A landscape with many valleys, sampled at points; each row gives a point and its height.
A ball rolls from a point to the lowest of its 2 nearest points, and stops where none of them is lower. Distance is the straight distance between rows; heights are no part of it.
vunub: 5,-12,14,-8,8,26,14,-7,25,-13,-27,-17,-17,10,7,-31,-23,4,3,-20,-5,-7,22,-8  height 800
paga: -20,32,-35,-20,6,11,-19,-26,7,15,5,9,3,-7,16,-16,-17,12,27,19,-20,-4,-24,21  height 690
sileb: 2,2,41,1,2,-11,-16,2,4,3,-27,4,3,14,-3,5,17,-28,-1,-2,24,26,-19,3  height 754
nogaf: -19,7,-15,6,-24,9,1,-2,-2,-20,8,7,-9,16,-2,6,-31,-19,43,22,-36,7,-4,5  height 628
veli: -1,-49,31,-3,-41,4,28,-22,-35,28,15,24,3,-16,-25,8,-13,34,24,5,4,-6,22,24  height 367
taka: -22,27,-20,-2,25,18,-31,4,-5,0,-8,-9,3,0,19,-18,39,-39,-11,4,29,-7,-19,-7  height 267
gime: -15,15,-16,-36,14,8,-2,22,40,-13,-16,-14,-33,23,2,-28,-8,-9,8,-19,-21,-17,-10,10  height 765
ritu: 24,-30,7,-6,-45,-8,-13,-33,-15,4,16,-14,-8,-2,24,10,7,33,38,11,-34,5,8,26  height 601
pebut: 19,-22,16,1,-19,-15,26,28,-18,5,20,-17,0,-34,-22,21,2,37,-30,-7,-10,-7,28,7  height 512
zozon: -18,-2,-18,27,9,-12,46,16,-3,-5,20,34,23,-10,-48,4,-25,8,-15,-3,-4,-14,5,-24  height 198
guf: 8,25,-5,-10,10,12,-28,39,32,-15,-15,1,-7,27,41,-5,7,-5,-12,-17,11,-11,-9,-3  height 624
feda: -7,52,-12,-12,-5,15,-2,13,9,7,31,-12,-4,13,26,13,15,0,5,2,-5,-12,12,28  height 269
dazo: -32,14,-30,-7,-17,17,3,-2,-11,2,28,-14,-6,-15,2,-1,-10,-5,37,24,-30,-14,-14,9  height 654
fevu: -2,3,17,-15,-22,-12,11,-18,-2,16,26,-11,-2,-4,-7,21,9,33,25,0,-42,3,12,27  height 618
kema: 19,9,13,11,30,-14,21,3,12,10,4,-9,2,-1,-18,0,23,15,-42,-40,4,3,23,-8  height 649
burel: -12,-19,-47,-10,41,-20,-5,-33,11,-17,-5,-1,3,15,2,-18,-12,-8,-32,30,-1,9,-22,-7  height 503
zat: -12,6,34,-28,-9,8,25,-2,6,13,11,-3,-9,-4,-22,17,-5,9,24,-9,-13,-6,23,12  height 640
maka: -10,-26,10,-5,-14,-11,-11,-8,16,-6,22,-1,29,6,10,-18,26,15,-1,-18,-28,-10,-29,-20  height 280
suli: 0,-1,-7,16,-11,42,8,-29,-12,-7,2,12,5,10,45,-17,-11,0,-1,11,20,10,23,7  height 165
ketil: -9,5,19,17,-10,7,20,-31,-12,-2,-20,9,-6,3,-34,1,-38,-5,45,8,-20,5,22,7  height 684
fupe: 22,-16,1,15,-26,27,14,32,7,-21,5,6,-2,-15,26,-22,-39,9,8,-18,-5,-13,25,-7  height 237
felel: 10,1,30,-4,15,-31,0,20,2,-1,-1,-5,-12,9,-23,27,40,-36,-19,-4,28,15,-7,0  height 781
rak: -8,-34,19,21,-3,-7,22,-26,-34,15,5,26,30,9,-45,13,16,18,-37,14,27,7,0,-16  height 315
fop: 13,10,14,43,-22,-12,30,2,-10,-18,18,26,6,-3,6,11,-22,12,2,-14,-30,24,57,15  height 291
Moteb: 12,15,-34,0,35,-1,-34,43,12,-31,-23,9,-4,0,8,7,-3,-11,-8,2,6,-18,-25,-48  height 484
kuru: -12,22,-16,-8,7,-6,14,-3,9,3,24,8,13,11,7,11,1,6,-10,11,-9,-2,-9,3  height 187
fani: -22,-12,-42,-14,39,6,-5,-1,-9,-8,10,2,-5,-5,12,-23,33,-46,-16,13,27,-15,-16,-23  height 214
Poref: 1,-41,-13,-13,22,0,-5,-10,3,-10,4,-11,10,-10,-5,-4,17,8,-15,4,13,-33,-21,-59  height 357
Nik: 5,-3,-9,-28,7,-10,2,20,24,18,4,-40,-32,-27,-16,-14,12,4,-10,-21,-8,-14,0,20  height 459
fodo: -5,-1,-8,-9,-2,-3,-40,24,-1,-11,-14,31,25,2,26,12,-8,-12,-19,28,28,12,-29,-17  height 629
ges: 11,0,-7,-18,-39,20,-8,20,1,-2,5,-2,-35,0,27,7,-28,-9,47,9,-12,0,15,32  height 573
mosuv: 11,23,-13,45,9,-20,-6,-14,5,-2,1,4,26,6,14,-10,5,-5,-37,-3,3,24,-13,5  height 263
zela: 6,12,-29,-2,22,-10,10,9,-15,16,8,-30,-13,-14,-32,37,22,-3,-32,12,18,-12,7,-7  height 200
Nadi: -4,9,-12,12,14,23,-10,8,-8,11,-29,-17,-17,-9,0,-27,4,-35,-5,-3,37,3,-4,0  height 313
fim: 10,-1,14,-3,-30,8,17,28,1,-14,15,-16,-13,9,28,-5,-4,-9,-13,-4,-1,13,33,26  height 355
rirub: 15,-5,19,-9,-30,2,-11,23,18,-11,-31,14,-47,14,12,-2,-48,-9,35,-9,-15,18,22,42  height 549
Ker: -2,-11,-17,6,-3,21,-8,-27,8,1,9,-12,24,-12,27,-26,4,30,4,-10,-14,-16,-14,-16  height 241
rem: -18,18,-6,-17,-22,13,-19,29,6,-24,-4,-3,-34,24,15,-4,-20,-22,45,14,-21,-2,-9,12  height 598
mil: 7,-3,-14,10,-3,35,-1,0,12,-3,-9,17,16,-6,41,-33,-30,14,5,-13,9,-7,4,-14  height 206
buvi: -7,-2,-8,13,0,-9,29,15,-1,2,11,1,5,-23,-41,-6,-18,5,4,-18,-23,-2,6,-6  height 105
tutoz: 26,-12,-4,-9,-37,17,-6,-14,-7,14,10,1,-17,-13,26,21,-19,24,33,7,-8,-3,26,26  height 587
givu: -12,-6,11,24,-3,-5,14,-3,-23,19,23,26,38,0,-39,19,38,30,-20,-13,6,-3,-8,-30  height 272
veb: 8,-38,-18,5,28,-32,7,-18,11,-11,-8,16,14,-2,-17,-14,-18,-2,-37,12,16,15,-35,-9  height 560
gad: -23,18,-6,-30,-1,9,-22,-1,20,7,1,-23,-15,20,19,-20,22,-17,26,-7,-12,-9,-17,17  height 743
tus: -11,0,31,3,-25,-2,17,13,-32,-3,20,-11,1,16,-12,26,27,-30,-16,17,10,15,13,1  height 433
Nibos: -16,-4,-38,-9,45,-3,-7,-17,15,-24,-8,-7,-5,5,-14,-11,-8,-12,-4,12,-11,-18,-11,-33  height 445
Navet: -13,-26,21,-16,-21,0,-7,-10,-9,18,15,-2,22,-14,4,-5,29,6,0,3,7,-4,-33,-7  height 316
kos: 10,10,-17,22,12,7,-4,12,-17,4,-16,-26,-8,-13,-17,15,-6,-17,-24,22,18,2,5,-3  height 268
zusok: -16,5,-9,23,-6,20,9,-7,-11,4,3,22,22,-15,-10,-2,-22,6,30,7,1,-14,-8,-24  height 190
Logav: -35,29,-38,-2,2,-11,-16,10,-6,-18,19,-4,4,0,-19,-1,6,-29,21,22,-36,-7,-37,-8  height 688
Fek: 19,-26,20,-3,-43,-19,21,14,-11,0,24,6,16,-8,13,19,-3,39,-34,2,-10,19,11,23  height 530
fevi: -4,-14,-24,-33,43,-12,-30,-5,17,-11,-5,-4,4,8,12,-9,20,0,-1,4,4,-26,-35,-41  height 392
penor: 2,10,-11,48,-8,-2,-6,-31,-34,-7,-9,3,24,7,10,14,6,-5,-16,33,6,28,-1,-2  height 175
par: -9,16,5,-32,11,23,-23,9,17,11,-41,20,-17,9,20,-1,-27,-5,20,9,31,5,-14,12  height 460
fetil: -11,28,18,-12,21,13,30,-15,25,0,-5,8,-15,9,-31,6,-24,0,28,-6,-15,-6,22,-1  height 664
Buba: 13,11,11,19,-13,16,-2,-23,-15,12,-26,-10,-22,-13,-7,-6,-25,-11,46,-11,-12,10,31,23  height 694
Vus: 4,33,-32,9,30,20,3,26,26,-25,-17,-3,-15,24,19,-15,-21,-18,-27,-7,13,-5,11,-9  height 657
Gud: 20,17,-35,35,36,-23,-9,-10,9,-2,-9,-5,21,-4,-10,1,-6,14,-34,0,-9,5,-19,-19  height 354
kimo: -7,2,22,-11,-9,-24,13,-37,-9,34,16,-5,6,-10,-29,9,27,40,-6,-17,-27,16,7,34  height 641
paniv: 30,-50,42,-9,-46,-19,10,-2,-18,8,13,29,-3,-34,11,-11,-18,19,22,-16,3,13,27,47  height 552
zoka: -19,18,-33,-18,30,13,-3,-16,-19,24,10,-6,7,-8,-17,25,26,15,-18,22,32,-25,-4,-23  height 276
poz: 15,27,13,-15,-11,4,-15,14,27,18,-34,31,-18,9,18,5,-37,6,23,-15,3,18,1,33  height 513
nir: -21,-14,-30,-34,34,-23,-5,12,1,-14,19,-1,-19,9,-8,11,30,-39,-1,31,15,-13,-23,-15  height 236
bimo: 7,15,-28,13,23,0,-29,-20,-9,-1,-4,1,31,-4,13,11,7,24,-26,13,2,-10,-21,-35  height 415
Riveg: -14,27,21,32,-9,2,-17,7,-5,-17,-1,6,10,31,23,-6,29,-40,20,1,-3,15,-2,6  height 497
Papub: 0,1,33,3,-20,-6,22,7,-25,20,3,17,1,-11,-28,37,1,2,-11,3,17,17,24,21  height 391
Zufog: 5,-8,-4,-14,13,-3,4,22,38,-13,-20,-17,-31,8,-4,-46,-17,5,-4,-45,-31,0,12,10  height 785
bido: 9,-4,-30,-19,41,-19,-12,36,15,-13,5,24,1,8,16,13,14,-18,-32,4,33,-14,-20,-35  height 545
zeku: 30,-9,8,9,29,-18,-3,-28,17,1,-7,-36,1,-2,-12,-7,29,19,-27,-25,-12,-5,2,-16  height 621
dut: 13,-22,-3,-26,20,-7,-12,14,25,6,-12,-24,-11,-8,-3,-14,12,3,-8,-16,14,-16,-27,-9  height 428
gif: 15,-1,1,-21,2,2,21,14,9,8,7,-31,-15,-36,-14,-3,-18,37,-16,-15,-21,-13,32,18  height 489
Garu: -11,19,26,28,-24,15,6,-1,-27,-3,0,9,5,14,5,12,11,-36,14,14,16,23,20,9  height 463
Ran: 8,16,20,29,0,-18,-1,12,16,-28,-5,-4,-1,40,21,-16,11,-23,-17,-20,-15,27,14,10  height 537
kif: -3,19,-34,3,7,-7,10,22,14,-7,16,-4,-4,-6,-7,-17,-18,-5,-4,-12,-22,-12,-19,-2  height 64
Zeveg: 3,7,6,17,-10,6,-24,-15,-9,15,-38,21,-14,-1,-2,-3,-33,-16,43,13,8,20,-6,20  height 710
ded: -6,16,11,-35,24,13,-11,7,11,11,-21,27,8,-4,3,18,-10,-1,-1,3,34,-10,-12,-25  height 396
rez: 22,0,-25,14,11,-3,-48,11,-6,-11,-30,-10,11,-13,11,6,-14,8,-11,6,1,-9,-33,-35  height 446
revin: -17,-32,18,-16,-39,14,17,-17,-16,7,8,14,-1,-6,-13,7,-20,4,48,20,-8,-10,-2,3  height 393
zubi: 8,-10,17,-21,3,-26,27,27,8,7,14,3,5,-5,-30,31,18,1,-28,-4,15,1,-1,-11  height 811
Vosa: -20,9,11,39,-4,17,9,-14,-20,19,13,33,42,-8,-15,3,11,11,10,-18,5,-5,8,-25  height 232
Gorid: 27,-31,40,2,-34,-23,3,-5,-18,10,4,5,13,-20,9,-5,6,29,-19,-18,7,32,4,34  height 541
Suti: 3,-16,48,-16,-2,-26,-5,-39,11,9,-3,-24,0,3,-23,-4,30,20,10,-15,-23,2,-9,12  height 625
Nusa: -1,-49,-18,8,44,-1,16,-20,-24,-1,2,15,9,-15,-35,2,13,-2,-26,6,43,-25,-7,-55  height 307
mot: -4,1,20,21,-28,0,39,5,-12,-21,37,8,12,14,11,5,14,2,-16,-2,-15,15,42,4  height 326
Futin: -6,-24,19,-3,-29,9,11,-12,-27,38,12,13,20,-24,-11,-2,6,19,5,-5,19,-1,-8,18  height 346
lon: -2,11,16,6,11,-17,-8,-6,13,-13,-8,-41,-27,32,13,-26,18,-17,-11,-12,-23,13,14,32  height 572
sene: 1,27,-11,-3,-6,-3,-32,-9,2,17,-3,-30,-3,-6,11,6,5,10,23,6,-20,-3,-23,21  height 721
Lepi: 4,11,-1,-9,9,-12,-15,51,20,-5,-7,20,9,8,13,-1,11,-26,-18,-9,29,3,-26,-14  height 593
lekod: 1,15,9,-31,29,4,-16,-5,9,22,-12,-13,3,1,-2,29,35,7,-9,2,35,-19,-13,-23  height 334
Kobet: -10,-26,-10,12,7,10,10,-9,-26,17,-7,8,14,-22,-29,2,-8,4,-7,16,24,-20,-11,-28  height 245
toku: 27,-9,9,35,-23,-5,7,9,-3,-15,-7,-1,-11,-11,10,-19,-41,12,24,-25,-34,9,42,10  height 262
Rapo: 15,22,16,-7,-24,2,-5,2,9,4,11,6,-6,17,43,12,5,-4,3,5,9,16,20,37  height 322
Vup: 1,-8,20,-10,16,-20,-4,-22,9,-8,3,-46,-9,13,-5,-14,43,-7,-8,-11,-16,-4,-7,3  height 600
tapib: -8,12,37,0,-6,6,-18,-10,3,-8,-40,6,-18,24,1,15,-11,-29,38,16,7,23,5,12  height 730
Les: 10,-23,0,46,-16,23,20,-23,-35,-17,-2,4,16,7,11,-6,-22,5,-17,21,18,12,27,-8  height 124

For each start below, name the point where the ball stops.
Fek -> zusok
felel -> fevu
Lepi -> Les
burel -> zusok
rirub -> zela
Zufog -> ges
